Points on a hilly landscape, in no order, each with its height.
From any point a climber steps to the highest of the 2 points nearest to it. It stops when none of these is higher. Distance is the straight distance between rows; heights are no part of it.
(932): [-48 -23 -30 -10  13 -24 -30  19  27  29  11  15  46 -19  34  12  46  48
   9 -12  26  -9  10 -25 -25  50  29   2 -12   0   3  37 -13  22  11   1
 -23   6  -3  -8 -25 -20  32  30  32  -4  11]  (h 219)
(701): [-14  10  19  27  -5 -38  35 -10  23  33 -32  25 -10 -10 -13  21  15  19
 -13 -30 -11  28 -29 -21   2  31   1   7  18   0  12  52 -17  36  16  14
  43  28 -34 -13   6 -19  -7  24  27  21   0]  (h 262)
(206): [ -5  13  10  -4 -12  11 -35 -30   5 -26   1  -1  22 -16  12  -2  10  35
   4  -2  40  -8  26  12   1 -11  18  12 -14 -17   0   0  37 -19 -27  11
   0  -9   6  13 -15  13  18 -40 -12  -2   9]  (h 223)
(500): [  0  -6 -14  23 -28 -30  -7   5  37  -8  44  60  15  -1 -35  28  11  38
 -14  21   3  -2  -3  -1 -11  -8  24   4 -25   7  15  16  24  -7 -14   9
  23 -16   9  -6 -23  42  58 -16   0   2 -13]  (h 280)
(98): [ -9  34  37  26  -4 -21  60 -14  -3  13 -31  -4 -31  32 -10  17  11 -20
 -33  16 -47  -2 -23 -25  19  32 -10  52  22  -2 -12 -15 -33  26  39  29
  44  57 -18 -18  13 -22 -21  -1 -25  10 -17]  (h 335)
(844): [ -5 -32  50  12   2 -68  -2 -24  28  21   2  63  19  14  17  20  37  37
 -17 -20  25  41  -6 -24  -5  35   6  -9  20  -5   8  90  43  16  30  37
  30  -6 -38  -4   5 -27  20  15  25  -3  -2]  (h 203)
(59): [  3 -16 -28  32 -12  10  56  46  50   7 -30  40  -8 -26 -39  12 -40 -25
 -41   8 -32  -7 -49 -31  -2  27 -20 -14  -2  31   4  -7  11  37   8 -18
  33  14  -1   8  -7  22  15   8   0 -14  -3]  (h 352)
(587): [ 60  27  57  53   7  33   2 -15  -9  12 -27  15 -16  69   9 -17  -2  -1
 -20  16   5 -13   4 -17  -1  17  23   8  10 -48  33  14 -42  19 -11  22
  62  11   5 -21  10 -24 -50 -19  -4  21   7]  (h 394)
(1090): [ 27   4  69  -1   5 -14   9 -69  -6 -27 -21  -1 -10  -8  20   1  -6  24
 -24  -2  17  29  10 -24  29   4   6  28  18  -5  -7  23  33   5  -9  28
  16  10 -18  12   4   6 -12 -45 -16 -16 -14]  (h 277)
(125): [-65  -6  -7 -67  27  12  -5  21 -41   6   1 -54  25 -20  -6  -5  12 -34
  23 -22 -16  43  14  23   1 -20  -5  39  19  26   9 -54  47 -46   5 -22
 -64   3  -1   3  -2 -18 -26   8   5 -47  27]  (h 136)
(782): [ -4  31  18  18 -22  -4 -23 -11   7 -10 -13  26 -13 -18  20  21   0   5
 -23   8   0   4 -11  31   4   7  -6  -4  -2 -30  -2 -44 -25 -14 -15  21
  23 -15  12  -3   9  16  20 -22 -59  18  -5]  (h 391)
(328): [ 29  14  -5  16  -8  -1  14 -19 -29   0   4   1 -18  23 -26 -13   0 -12
   6 -29   2  -3  -8  13  27 -10  -8 -25  -4  -3  18  38 -17  21 -15 -12
  25   7  -6 -11  19   1 -22  31  44  36  11]  (h 578)
(341): [ -8 -42 -10  11  -3 -39 -45   0  19 -17  25  11  25 -18  19   2 -15  34
 -16  -9   3  17   0  -6 -17  -3  -4  11   0  15 -19  55  55   8 -20  11
 -27 -36 -20 -25  -8  42  20 -11 -12 -74 -37]  (h 533)
(209): [-28  -6  40 -32   7 -20  35 -58 -18 -10  -1 -30 -19 -33  10  -3 -12  -6
  -3 -20  -3  42  -1 -21  36 -13 -22  12  37  25 -18   6  16 -12  22  23
 -32  34 -11   1   1  -7  -5 -16 -22 -31 -13]  (h 193)
(381): [-31 -22   7 -33  13  -2  18 -16 -37 -11  17 -26 -12 -23  11  14 -18 -34
  -2 -13 -31  59  -5   8  11 -47 -39  -2  37  33 -17 -55   4 -12  14 -15
 -57  -9  -1  -1   5 -13  -2   5 -36 -32   5]  (h 207)
(549): [  2  11   8  -1  -4   7 -25  -1  -1  10 -16 -13  17  -3  43   1   1  29
  -2  -3  16 -21  -1 -16 -16  16   9  22   3 -17  -9  -9 -34  11  -2  24
  -3 -11   6  -6 -12 -24   7  -6 -27   0  -6]  (h 362)
(1145): [-60 -26  18 -42   8 -26  22 -25 -22  17   3 -34  -3 -19  27 -17  -2   0
  18 -33 -26  44   2 -30  -3   0 -19  30  34  30 -30  17  23  -1  37  28
 -52  31  -7  -7   7 -26 -28  15 -33 -62 -27]  (h 170)
(498): [ 54  -9  -7  36  -8  22   0  -7 -11 -32  -3  20 -23  -9  -8 -13 -57  -1
 -22  12 -21   3 -20   9   8 -31  -7 -14  -3   9  -8  -5  11  28 -18 -22
  21 -38   8 -15  24  46 -10 -26  -9  -5 -43]  (h 539)
(1158): [ -8  -9 -32 -21  23  49 -25  55 -10   0   1 -33  10   0  -3  -1  -9 -20
  24   7  -8 -19  10  11 -32 -15   3   1 -21  11   9 -52  -7 -11 -16 -47
 -45  -7   2  15 -12  -5   0   0  -8 -16  25]  (h 210)
(383): [-11 -42 -13   1  12  26  45  23   2 -17  -9  -9 -14 -35 -34  30 -35 -44
 -17   1 -45  37 -21 -11   8 -28 -34   2  16  58   1 -47  21  21  10 -54
 -34  -2 -20   0  -6  11   3   5   2 -34  11]  (h 199)
(1187): [ 19  39  53  15  -1  16  34 -51  -6 -38 -15   5 -21 -10 -19  -1 -17  -4
 -36  28   5  15 -14   2  46   1  13  20  -2  -8   6 -35  28  -5 -18  10
  52  29  -3  14  -2  29 -20 -53  -7  18  -9]  (h 111)
(416): [ 55 -17  -9  17  12  50  -6  16 -23 -27  18 -20 -22  16 -21 -37 -37 -20
   7  16   0 -25  -3   7   7 -42   3 -23 -15   0   6  -4  14  19 -21 -44
  -7 -24   7   6  19  27 -22 -16  23  -3 -21]  (h 446)
(911): [  0  40  22  17 -12  35  43   4  28  -4 -16  17   5   8 -46   2  13  -9
 -16  20   6 -10 -15  -8  25  19  36  -2 -16 -10  33 -10   8  -9 -11   8
  61  56  -2  19 -23   7  -1 -25  22  34  35]  (h 154)
(1084): [-15  28  18   0 -10 -23  28   0  -9  24  -8 -15 -12  23  34  20  18 -16
 -24  11 -38   0 -10 -19  -5   8 -12  41  20  -4 -32 -19 -41  10  50  42
  11  35 -14 -11   9 -22   4   4 -47  14 -28]  (h 372)
(835): [-20  16 -12  19 -52  -5 -34   0  39 -17  14  54  -6 -27  -4  34  27  20
 -16  13   1   9   5  43  -5   7   9 -17 -21 -31   6 -41   1 -35 -24   7
  19  -8  24  10   6  45  33 -19 -52  29  11]  (h 462)
(52): [-17  -2 -45 -47  20 -44 -14 -21 -58  16 -13  -7  17  34  -2 -26  15 -13
  57 -50   5   3  21  17   2  14 -10 -26  -5   0 -26  16 -32  -6  -7 -11
 -26  -8  20 -24   8 -38 -39  69  35 -16  -6]  (h 458)
(900): [ -3  40 -16  -8  -2  30  26  46  10   8  -9  -9 -26  16 -51  10   0 -49
  15  27 -16 -19  -2  30   9  24 -14 -31  -7   0  32 -41 -40 -33   9 -25
  16  46  15  40   8  -8  -6  23  -3  57  63]  (h 344)
(521): [ 61 -23  -9  13  16  63  38  13 -10 -36 -11 -29 -59  24 -26 -55 -47 -41
  16  41   2 -25   2   1  18 -30  -2 -13   0  10  19   6  18  39   6 -48
  -3  -6  10  11  33   5 -44 -13  33  21 -12]  (h 390)
(459): [-34  26 -19 -27  15   7  13   9 -29  38 -22 -42  25  19  24 -10  32  16
  42  -7 -27 -20  26 -30 -32   7   6  49  -2  13 -37   9 -20  11  30  18
 -16  39   3   0   1 -47 -42   7   2  -3  -3]  (h 138)
(861): [ 10  15 -40 -16  19 -13 -10   8 -37  30   3 -16   4  44  -1 -30  20  -8
  48 -36  12 -28  22   6  -6   2  -7 -26  -8 -13  -7  14 -55  -5  -2 -20
 -10   4  22 -10  11 -38 -37  53  30  26  16]  (h 518)
(474): [-34 -19 -44 -34  10 -61   1 -37 -21  19  -1   3   9   5 -24   2  32 -20
  36 -45   2  24   3  20   5  11 -30 -41  -8  24 -21  31 -20   6  -3 -17
 -35  -5  -5 -24   1 -23 -16  81  59 -24   1]  (h 407)
(1150): [-46  14   6  -6  -6 -43  25 -27  10  21  -5  20   1 -19 -28  26  49  17
   9 -30   4  33 -13  -1  26  24   0 -20   7  10   8  42 -10  -2  16  13
  14  38 -13   1  -5 -22   8  27  42  31  28]  (h 225)
(3): [-33   1 -25 -29  -1   7 -42   7  26  -9  37 -11  52  -9  -1 -11  34  34
  29   0  51 -20  42   5 -11   6  42  13 -22 -17  15  24  59 -41 -14   6
 -19  -1   4  10 -38   8  21  -8  48 -11  26]  (h 473)
(1069): [-18 -30  -9 -17   5 -23 -36   6 -10 -12  41 -14  27  -8  -7  -3  -6   3
  -6  -3  -5  16   3  19  -9 -23  -3  11 -22  36   2  34  75   4 -37  -9
 -44 -17 -10 -21 -14  55   7  -9  22 -78 -28]  (h 606)
(1071): [  2 -26  -2  -4   2 -24  23 -23 -17 -22   7 -11 -10 -31 -12  -2 -39  -6
 -21 -27 -12  43 -17  -8  22 -24 -26 -11  25  35 -13  31  35  29   0  -8
 -14  -9 -18 -15   8  28  -1   9  22 -34 -24]  (h 272)
(138): [-44 -28 -25 -10  -7  -9  -2  22  34  -4  26   7  39 -50 -26  28  25  20
  -2   3  22  14  -1 -17   0  -2  20  10  -9  37   8  21  49 -10   0   3
 -21  26 -14  12 -41  29  50  -7  30 -29   3]  (h 414)
(818): [ 16 -27 -22   2  18  13 -23  34 -39   6  -4 -27 -10  11  24  -2 -29 -16
   7 -13 -25 -16  -5   1 -31 -14 -19  -7   5  16  -5 -19 -32  32  -1 -31
 -35 -37   0 -21  14  -5  -8  14 -17 -28 -17]  (h 595)
(774): [ -7  22   6  -2   3  40  55  14  10  -9 -38 -11 -16 -16 -18  13 -10 -32
 -17  33 -24 -25 -15 -17  11   9  -2  22   1  28  -2 -68  -6  -5  16   3
  11  43  10  25  -9  -8   2 -32 -32   7   2]  (h 248)
(378): [ 20  -2 -16  13 -26 -10  -8  -7   2 -24  50  26  -3   0 -44   7 -16  12
   1  22  -5   6   0  16   5 -55   6  -4 -36  17   0   1  31 -11 -28  -4
  13 -24   9  -5  -5  59  31 -21  13  -1 -19]  (h 324)
(877): [ -7 -24  14  26 -14 -55   1   0  49  11  19  70  25   5  -6  31  16  37
 -37   5   8  25 -19 -19 -14  26  19  -3   7 -11  19  51  30  10  10  32
  40 -14 -17  -8 -16  14  50   1   1   6  -6]  (h 240)
(145): [-13 -36 -23 -10   2 -73 -25 -19  11  18  38  42  25  17  23  12  44  18
   1 -19  24   3   0   8  -4  35   8 -39 -13   3 -12  68  -4  15   0   6
  -7 -25 -10 -27  -8  -6  33  51  52  -9  -5]  (h 112)
(662): [-38 -13 -21 -32   3  10 -43  24  -3  -1  24 -31  48 -16  -2 -16  16  12
  15  -5  18  -3  18  17 -13  -6  20  24 -34   7  21  15  70 -22 -32  -8
 -47  -3  -3  -7 -21  30   3  -7  39 -56   3]  (h 537)
(935): [-16  14  28 -22 -10   9 -22 -53  -6 -51  -7 -22  -7 -47  17  -9  -1  16
   3   3  25  14  33  24  21 -21  -2  24   4 -10 -21 -28  51 -39 -22  10
 -16  -1  -5  16   4  17  -2 -55 -35 -15  -9]  (h 186)
(1180): [ 47  -1  -6   4  32  67  27  32  -7 -12 -27 -43 -41  47  -3 -47 -28 -25
  25  70  -3 -59   9  -8  -4 -15  10   5  -2  -4  -1 -23 -19  15  20 -12
  -9  10  32  25  12 -32 -45 -37 -24  22   6]  (h 425)
(527): [ -7  54  14 -35   9  11  24 -11 -20 -10 -16 -41  -6 -18 -23  -4  -3 -25
   7   2  12   0   9  14  28 -12   7   6   9   1  -9 -38  -1 -41   7  -5
   1  33  -2  28  -6  -9 -11 -14  23  29  32]  (h 142)
(390): [-13  12   8 -17  -8 -30 -57 -27  -7   3   6  16  13   7  67  11  31  26
  10 -15  36  -8  26  32  -9  34 -12  -9   3 -48 -10 -10 -30 -30  -4  30
   2 -51  16 -11  12 -25  28   9 -39  19   3]  (h 814)
(1160): [ 40   2 -11  -1  32  36  26  16 -56 -11 -18 -39 -43  58  13 -31 -32 -36
  34  42 -27 -42  20  16 -12 -30 -12   3  18  20 -10  -6 -27  28  28 -20
 -19   2  27   4  41 -34 -50  -7 -15  27  -5]  (h 479)
(1059): [-59  10  10 -31  10 -29  34 -29 -29  27 -12 -32   9  -3  16   0  35   2
  33 -25 -39  18  20 -35 -11  -2 -15  42  21  31 -50  24   0  -1  44  24
 -22  48 -11   2   7 -36 -41  18  -5 -21 -25]  (h 153)
(414): [ 63 -32 -29  45   4  12 -26  32   0  12  12  -9   0  28  19 -16 -30  -8
  -6 -10  -8 -33  -7 -15 -18  -7  -5 -19  -9   5  -4  47 -37  42 -13 -28
  -7 -34  -5 -42   5  12 -18  27  26 -25 -31]  (h 515)
(689): [ 50 -18  36  34 -10 -15 -18 -14  17   9 -23  29  21  14  31   5 -19  43
 -29  -7  20  12  -6 -36 -21   3  29  16  11 -25   4  57   7  22  -7  27
  37 -33  -9 -15  -2  10   1 -14   3 -20 -22]  (h 378)
(310): [ 31  38  43  19  15   6 -14 -14 -12  27 -15   9   4  56  19 -11  33  13
  -1  -8  19 -20  16  -9 -11  28  27  13   6 -56  27  19 -57   3   1  25
  36  24   4 -13  -4 -49 -37   0  12  39  31]  (h 465)
(210): [ 19  11 -24  -6  17  34 -43  36 -26  -1  14  -8  -6   6  12   0 -14 -18
  26   6  10 -24  18  37 -21 -21  -7 -23 -12 -17  -3 -52 -40 -26 -27 -30
 -31 -22  22  19   0   4   1   7 -27  24  18]  (h 238)
(160): [ -7   7  -1 -34 -13  -6 -30   6  10 -17  63 -17  36  17 -33 -36  16  26
  39  15  44 -21  39   4  -7 -41  49  29 -30 -20   8  29  73 -48 -19   4
  -7 -15   6  11 -23  30  13 -28  63 -14  12]  (h 418)
(841): [ -1  -4  -6  49 -17 -26  49  34  54  25 -28  46   1 -19 -25  10 -18   5
 -45 -13 -22  20 -49 -34  -8  36  -1   5  18  -2   4  30  -4  39  19   7
  50  17 -25  -5  -3  10  20  23   3  -2 -11]  (h 302)
(443): [ 25  44   5 -13  25  13 -18  -4 -53 -13   2 -12 -28  -3   3  -9 -23 -30
  21  14   8  -8  15  56  12 -38 -11 -17  13 -20 -14 -55 -17 -42 -26 -19
 -15 -15  18  25  23  10 -11  -7 -25  44  15]  (h 276)
(759): [ 52 -13 -14  33  -4  54  35  21   8 -31   2  24 -51  28 -46 -33 -44 -52
  -6  37 -12 -27 -20  13  36  -9 -23 -30 -21   6  38  -5  11  21  -5 -23
  36  -1  18  13  28  31 -25  -4  13  37   1]  (h 327)
(325): [-17  -4  -7   3  -8  17  35  38  29  11 -28   6  -8 -31  -1  29 -13 -17
 -24   7 -38  -4 -27 -25 -13  17 -13   5  11  26  -1 -53 -23  12  26  -1
   0  20   0   6 -14  -6  24  -3 -52  -8  -9]  (h 211)
(659): [ 15   1 -16  18 -25  40   4  15  19 -23   1  27  -5 -29 -35   1 -25  -2
 -10  34  -8  -4  -5  11  -2 -46  10  -7 -40   7  -6 -52  38 -10 -31 -19
  19  -7  18  15   1  62  14 -46  -8  -1 -17]  (h 271)
(37): [-38  -8  15  -9  10 -17 -21 -18  32  16  -3  26  44 -17  36  17  54  57
  -2  -8  44   2  29 -22 -12  52  35  16   4 -12  10  43  15   1  16  29
  -1  12  -5  10 -29 -44  21   2  14  13  27]  (h 245)
(827): [ -5  41  11   0  -3 -28 -26  -9 -32  22   0   1  -3  33  40   9  17  -7
   4 -12   7  -7  -3  32  -3  26  -4  -5  14 -42   7 -16 -68 -15   1  30
  23 -13  12 -13  18 -26   5  23 -36  40   9]  (h 675)
(851): [ 18  20  24  21   6  19  64  -5  11   4 -48  -7 -20   4  -6  -7 -20   1
 -26  21 -28 -12 -26 -37  12  20   6  30  16  18 -12 -17  -8  38  14  10
  34  41  -8   1   4 -16 -22 -29 -17   1 -22]  (h 294)
(520): [ 12 -25  37   9 -12 -28 -49 -34  12   4  -7  31  31   9  56  14  18  51
  -9 -14  39   7  19 -14 -18  29   9   9   7 -26  -3  51  23   6  -1  31
  15 -38 -11 -12  -6 -21  19  -6  -9 -17  -9]  (h 326)
(802): [ 42 -18   5  19  -5 -14  -7 -11  -6 -18 -22  -8 -14 -24  36 -13 -56  12
 -35 -11 -20  19 -21  -9 -10 -15  -8   7  28  -7 -25   6  -4  20  -1  -1
  11 -48 -10 -24  17  23   2 -14 -37 -33 -54]  (h 445)
(87): [-41 -40  -6   6  -2 -27 -29   2  42 -13  37  26  37 -28   6  18  19  50
   1  -1  28   5  12 -20  -7  14  10  12   0  20  -6  47  74  -4  -2  21
 -15 -11 -23   0 -25  18  46 -18  -5 -44 -13]  (h 469)
(531): [-16  -6 -37   4 -27  -7 -61  10  34 -16  37  41  23 -21  10  31  34  39
  -3  10  14 -10  27  30 -25   4  11 -16 -28 -22  -3 -16  -5 -24 -23   0
 -18 -27  15   3 -17  32  45  -6 -18  13   5]  (h 536)
(106): [-17 -35 -31   2  18 -16  -1  40  -9  38 -22 -32   9  -6  16  -3 -13   8
  14 -25 -44   0 -14 -30 -45  10 -10  29   7  30 -20  37  -7  54  17 -19
 -41   0 -20 -30   8 -18 -29  36  13 -56 -34]  (h 178)
(1065): [-57 -10  -7 -24 -14 -39 -12  -3  25  16  21  20   2 -36  19  40  34  -1
 -13 -15  -4  36 -19  18   4  37 -23 -35  15  -4   5 -15 -33 -23  27  18
 -27  -7  -3   1  -6  -8  52  38 -33  13  18]  (h 156)
(147): [ -6 -32   0   6 -12 -64   4 -12  15   4  18  20   0 -19  -1  17  -9   0
 -28 -33   1  43 -25  -5  18   8 -31 -24  21  16 -15  51   9  19  12  15
  -1 -15 -27 -18   2  19  31  35  14 -21 -21]  (h 317)
(223): [-27  17 -10 -50  13 -16 -16 -17 -35 -15  11 -23  11 -24  -6   8   3 -23
  19 -16  20  25  19  36  15 -22 -17 -26   7   5 -11 -40   9 -53 -12 -12
 -42 -15   8  18  -1  -2   9  11   4  -5  34]  (h 52)
(482): [  2   3 -22   6  13  11  20   8 -10  41 -30 -32  -5  35  -1 -19  13  14
  54  -8 -35 -42   8 -34 -30  -2 -14  27  -6  10 -19  34 -41  32  26  -9
  -2  21  -4   1  15 -47 -55  23  19  16  -5]  (h 120)
(48): [ 11  39 -21  -1  -3   7  15  11   2  12  13  -8 -19  28 -49 -18  22 -22
  29 -23   4 -11   2  15  26   0  -6 -37  -9  -9  25  23 -28 -13  -3 -28
  16  32  -4  10   9 -13 -27  35  56  61  46]  (h 482)
(732): [ -8 -32 -13 -13   9  41  44  35   5 -14 -21 -24 -17 -14 -45  25 -26 -65
  11  23 -31   7  -5   7   7 -34 -15   0  -6  49  20 -60  16  -1  12 -63
 -21   2 -16  30   5  -4   3   8  26  -6  42]  (h 168)
(765): [-23  -1  60  -8  -9 -25  13 -66  20 -23  11   8 -19 -28  23  12   2  10
 -23 -14  16  37   0  -4  50  10 -26   8  25  -1 -17   0  20 -36   9  32
  -1  18 -18   7  -5   3  16 -37 -46 -10  -6]  (h 230)
(379): [ 15  45  12  21 -11   2 -33  -8 -26 -14   8  23 -24   1  -1   7  -3 -13
   4   9   8  -1   3  66  17 -15  -9 -30  -5 -37   1 -42 -32 -38 -35   0
  20 -11  19  10  26  29   0  -9 -40  47  17]  (h 325)
(581): [-21  -9 -17  -7   4  16 -37  37 -15  21 -15 -33  26 -13  54  -9  -7  24
   0  -1 -13  -8   2 -23 -48  13  -1  43  10  -6 -18 -15 -15  22  11  20
 -33 -22   5 -18  -5 -15   7   0 -44 -42 -21]  (h 364)
(798): [ 39  -4 -33   3  19   8 -34  24  -7  10  38 -11  17  42  -1 -31  25  -4
  20 -26  32 -31  13   2  -3  -6   1 -44 -24 -28   7  30 -47  -4 -22 -25
 -15  -7  23 -19  -6  -5 -25  39  35  21  12]  (h 598)
(1124): [-44 -34 -20 -12  -6 -72   8 -17   2  31  12  13  -9 -19  -2  21  25 -13
   6 -45  -2  45 -23   4   5  23 -40 -38  11  24 -22  30 -30  12  20   2
 -30 -12 -17 -23   6 -15  18  76  28 -18  -5]  (h 363)
(1118): [-77 -15   9 -68  19  -9   4 -27 -40   2  13 -40  12 -17  23 -11  12 -26
  24 -29 -13  50  21   5  10 -11 -22  27  31  26 -17 -23  40 -44  25  22
 -72  21   6   2  -5 -26 -21   8 -33 -57  -3]  (h 152)
(536): [ 33  26  17   3  -4  40 -22  -7   9  -9   6 -15  22  13  -7 -30  11  31
   7   5  51 -22  26  -7  -5 -24  48  10 -15 -41   7  10  19 -22 -25   5
  15   5  11  20 -23  -1 -16 -33  18  20  22]  (h 267)
(374): [ 38   8   0  10 -12  64  25  25  19 -26   8  15 -18  -4 -53 -34 -30 -36
   5  50   1 -26  -7  17  18 -45  13 -17 -39 -14   6 -58  39 -24 -16 -27
  34   4  21  41  17  42 -10 -39  12  26  -3]  (h 231)
(1070): [-31  23  -4 -39   0  26   6   9   6 -10 -14 -44  20 -46 -17  -6   8  -8
  21 -10  18  -2  11  -6  12 -16  26  17  -1  11   7 -24  34 -42   6  -5
 -11  37  -9  27 -23  -3   6 -23  40   0  28]  (h 109)
(109): [ 33 -22 -19   2  28  34  12  23 -48 -13 -13 -19 -37  26  10  -4 -50 -45
  13  22 -36 -16   0  19 -10 -33 -25  -6  14  28   6 -32 -22  33  12 -46
 -27 -36   7  -3  33 -11 -16   3 -19   8  -9]  (h 535)
(152): [  6  42  17  15  -8  57  50  12  35 -14 -26   9 -14  -9 -34  -6  -6 -35
 -13  47   1 -41 -17   9  18  21  20  -4 -26  -6  18 -72  12 -25 -10  -3
  50  43  23  43  -7  16  -8 -39 -11  26  17]  (h 198)
(979): [ 10 -25 -30   6  -2 -17 -54  18  -7   2  19   5  14  -6  35  13  -9   2
  -5 -17   2  -6  -1  18 -27  -1 -12 -29 -17  -5  -7  -7 -32   5 -22 -19
 -26 -47   1 -21  -4  23  25  18  -8 -26 -21]  (h 674)
(955): [ 48  16   0  21 -10  25 -20   2  -7 -13  44   6   5  35 -30 -32   3   9
   9   5  27 -17  14   8  11 -43  27 -17 -31 -30  15  15   4 -19 -31  -3
  28 -14  20   8  -6  23  -8 -13  19  31   4]  (h 316)
(477): [-41 -20  -1  -1 -24 -19   8  25  53  22   2  22   0 -49  16  33   1  -4
 -34 -10 -17  27 -34 -16 -15  23 -19  -3  22   3   2 -35 -26  -9  29  13
 -14   4  -5   2 -17   7  56  15 -55 -12  -7]  (h 181)
(815): [-24  26  20 -39  19  12  29 -15 -40 -17  -4 -42  -8 -22  -2   8  -8 -39
  -2  13 -21  21  10   6  22 -38 -17  25  32  24 -18 -69  10 -34  20  -2
 -32  25   2  19  -5 -10  -7 -22 -29   1   9]  (h 179)
(454): [ 22 -13 -23  24  -8  13  50  15  13  -1 -28  11 -34  -9 -37   5 -38 -24
 -20  -1 -35  -2 -30 -14  19   2 -28  -5   3  32  10  11  -2  48   8 -25
  20  14 -16  -6  12   9  -5  17  25  15  -3]  (h 413)
(623): [ 22  -1 -15 -10  -8  -6 -40  -1 -11 -21  56 -10  14  15 -28 -21  -2  10
  21  11  24 -16  25  16  -6 -52  21  -4 -41  -7   2  15  43 -20 -41  -9
 -12 -25   6   0 -15  44  11 -19  33 -16 -11]  (h 370)
(590): [  0 -24  -6  -6  -1 -15  19 -10 -19  -7   4  -3 -19 -28  -9  18 -30 -31
 -21 -23 -32  44 -20   7  19 -27 -53 -26  26  33  -7 -24  -4  17   7 -21
 -35 -21 -12 -13  12   9  12  24  -3 -14  -8]  (h 237)
(461): [-24 -35 -32  -8 -11 -44 -72  -1  24   3  39  29  21 -12  54  24  32  23
   0  -9  17  -3  15  33 -25  26 -11 -31 -17 -19 -14   9  -7 -14  -9   3
 -25 -55  -1 -16  -6  20  54  19 -15 -10 -10]  (h 602)
(481): [ 34   3   1  18  13  65  54  36  43  -6 -46 -17 -39  35 -30 -39 -12 -25
   7  57   2 -68  -5 -24   5  17  22   0 -25  -4  17 -24 -12  13   9   1
  19  37  23  34   0 -26 -40 -33  -9  22  20]  (h 371)
(503): [-19 -19 -21 -19  17  65  24  60   6  -4 -33 -43  -5 -15 -24   0 -16 -26
  17  20 -26 -20  -1 -10 -19 -15  11  21  -9  31  16 -52  23   0   9 -39
 -28  19  -8  23 -10 -10  -9 -25   7 -23  20]  (h 183)
(773): [-19 -28 -25  11   7 -29 -14  35  24  38 -13  -3  22 -20  26  10   7  32
  -2 -21   0  -6 -16 -33 -40  29  10   5   0   4 -13  37 -30  43  16  -2
 -17   0 -20 -21  -9 -17  16  44  16 -24 -17]  (h 197)
(929): [ 17  22   2   3   1   2  22   9 -31  12 -24 -18 -25  31  11   2 -12 -20
   0   9 -36 -21  -9  -1   3   4 -20  11  12   8 -12  -7 -54  25  23  10
  15   5   3 -12  27 -30 -16  12 -23  32  -9]  (h 419)
(71): [-19  -3 -13 -26   1 -28 -13 -19 -18 -12  17  -5  14 -16  -1  11  12   0
   5 -22  19  15   1  14  19  -7 -10 -32 -11  15  -6  20  17 -12 -13   0
 -17 -11  -5   2  -8  11  25  12  22  -7   9]  (h 72)
(643): [ 13  58  18  24   7  10 -29   9 -11  14  16  12  -4  45   8  -5  16  -9
   5   3   7 -20   0  27  -3  33  15 -17   3 -55  30 -14 -72 -24 -12  16
  45  12  16  -5   7 -19 -14   8 -29  61  43]  (h 565)
(303): [  0 -21  -5  -7  -7 -57 -28 -31  -3  -7  48  31  25  23  -3  18  26  30
   7 -13  32   1  11  11   8   4   5 -24 -20   4  -3  63  39  -8 -15  18
   4 -35  -4 -15 -15  12  36  10  28  -9  -4]  (h 94)
(981): [ 18  29  36 -15   6  30  16 -38 -25 -43 -21 -31 -17 -33  -8 -17 -27  -8
  -9  26   7   6   5  12  30 -34  10  15   8  -3 -11 -47  33 -19 -17 -12
   9   9   3  22   9  27 -11 -61  -9  11 -17]  (h 148)
(409): [-24  21  11  -8  -6  10  28 -11  21  -2 -14  -6  17 -34 -21  19  23  13
  -7  -5  21  12  -8 -20  25   7  23  10  -1  12  12   0  13 -12   0  15
  21  48 -10  20 -28   1  22 -20  15  14  22]  (h 119)
(56): [ 43  23  26  37 -12  65 -30 -17  25  -2 -16  10  13  15  10 -21   8  40
  -7  31  37 -32  21 -13 -16  -9  40  22  -9 -50  -1 -28 -13  -8 -32  14
  19  -4  26  16 -25  -9 -26 -48 -21   7   7]  (h 222)
(654): [-14 -14  40  10  -5 -21 -40 -26  47  13   5  71  34   9  46  33  56  55
 -27  11  35   5  28  -8 -28  57  21   7  11 -43  28  40  32  -4  16  42
  19 -17  -9   2 -16 -35  36 -10   3  22  14]  (h 281)
(840): [-30  38 -23  -5  -6  -2  35  17   5  31 -13 -10 -23   4 -43  20  29 -17
  28 -10 -31  -7 -12  15   5  24 -20 -21  -8  10  19  -1 -47  -6  17 -20
  11  44  -4  13   8 -32 -13  33  24  55  50]  (h 409)
(826): [ -3 -28   1  -9   7 -22  -8  17 -15  12 -16 -34  -1 -16  57 -18 -36  12
 -18 -20 -29  19 -17 -26 -35   1 -10  34  38   0 -27  13   1  20  24  12
 -30 -32  -9 -26  12  -1  -3   9 -45 -57 -49]  (h 393)
(1078): [ 53  24  70  25   2   0  -7 -53 -20 -13 -29  17  -7  31  13   1 -10  14
 -31   7  11  14   9 -11  12   9  24  20  13 -33  13  13  -7  15 -17  27
  46  -6   0  -7   9   2 -33 -37  -6   5 -12]  (h 329)
(867): [ 30  -1 -19  29  -9  16  28  19 -10   8 -18   1 -42  23 -20  -8 -23 -33
   8  -5 -27 -25 -12   6  16   8 -30 -15  -2  11  23  21 -44  33   5 -23
  15   2  -5 -10  32 -14 -25  30  12  37   8]  (h 485)
(991): [ 26  13  29   6  -2  -4 -37 -21 -17  36 -20  -6  27  44  64  -8  17  35
   4  -2  29 -15  25 -24 -29  27  23  31  10 -46  -1  17 -53   6   9  33
  13 -21  18 -20   2 -52 -14   6  -6   6   2]  (h 404)
(837): [-29 -10  -5 -16 -10 -61 -23 -20   9  15  23  28   9   1  24  25  38  13
 -13 -24  14  17 -16  23   8  44  -4 -43   3 -16  12  35 -26  -9  12  23
   8 -27  -6 -16   4 -13  41  40   8  22  13]  (h 132)
(792): [ 48  -4 -13  34 -20  52  50  25  26 -23  39  41 -34  27 -78 -36 -39 -32
  -6  58 -10 -25 -17   9  23 -26  -5 -16 -43   4  25 -33  44   4 -17 -11
  62  -5  28  16  16  55 -14 -21  15  25 -19]  (h 275)
(795): [ 69 -20   6  52  -6  33 -16   9   7   5 -15   1   5  24  19 -22 -38  32
 -16   7   5 -23 -17 -30 -17 -11  24   1   6 -18   0  32 -20  35 -16   2
  26 -38   6 -19   1   7 -26 -14   0 -24 -29]  (h 442)

For each start below, name the point where the climber stops.
(527): (798)
(732): (798)
(981): (1069)
(503): (979)
(877): (1069)
(773): (979)
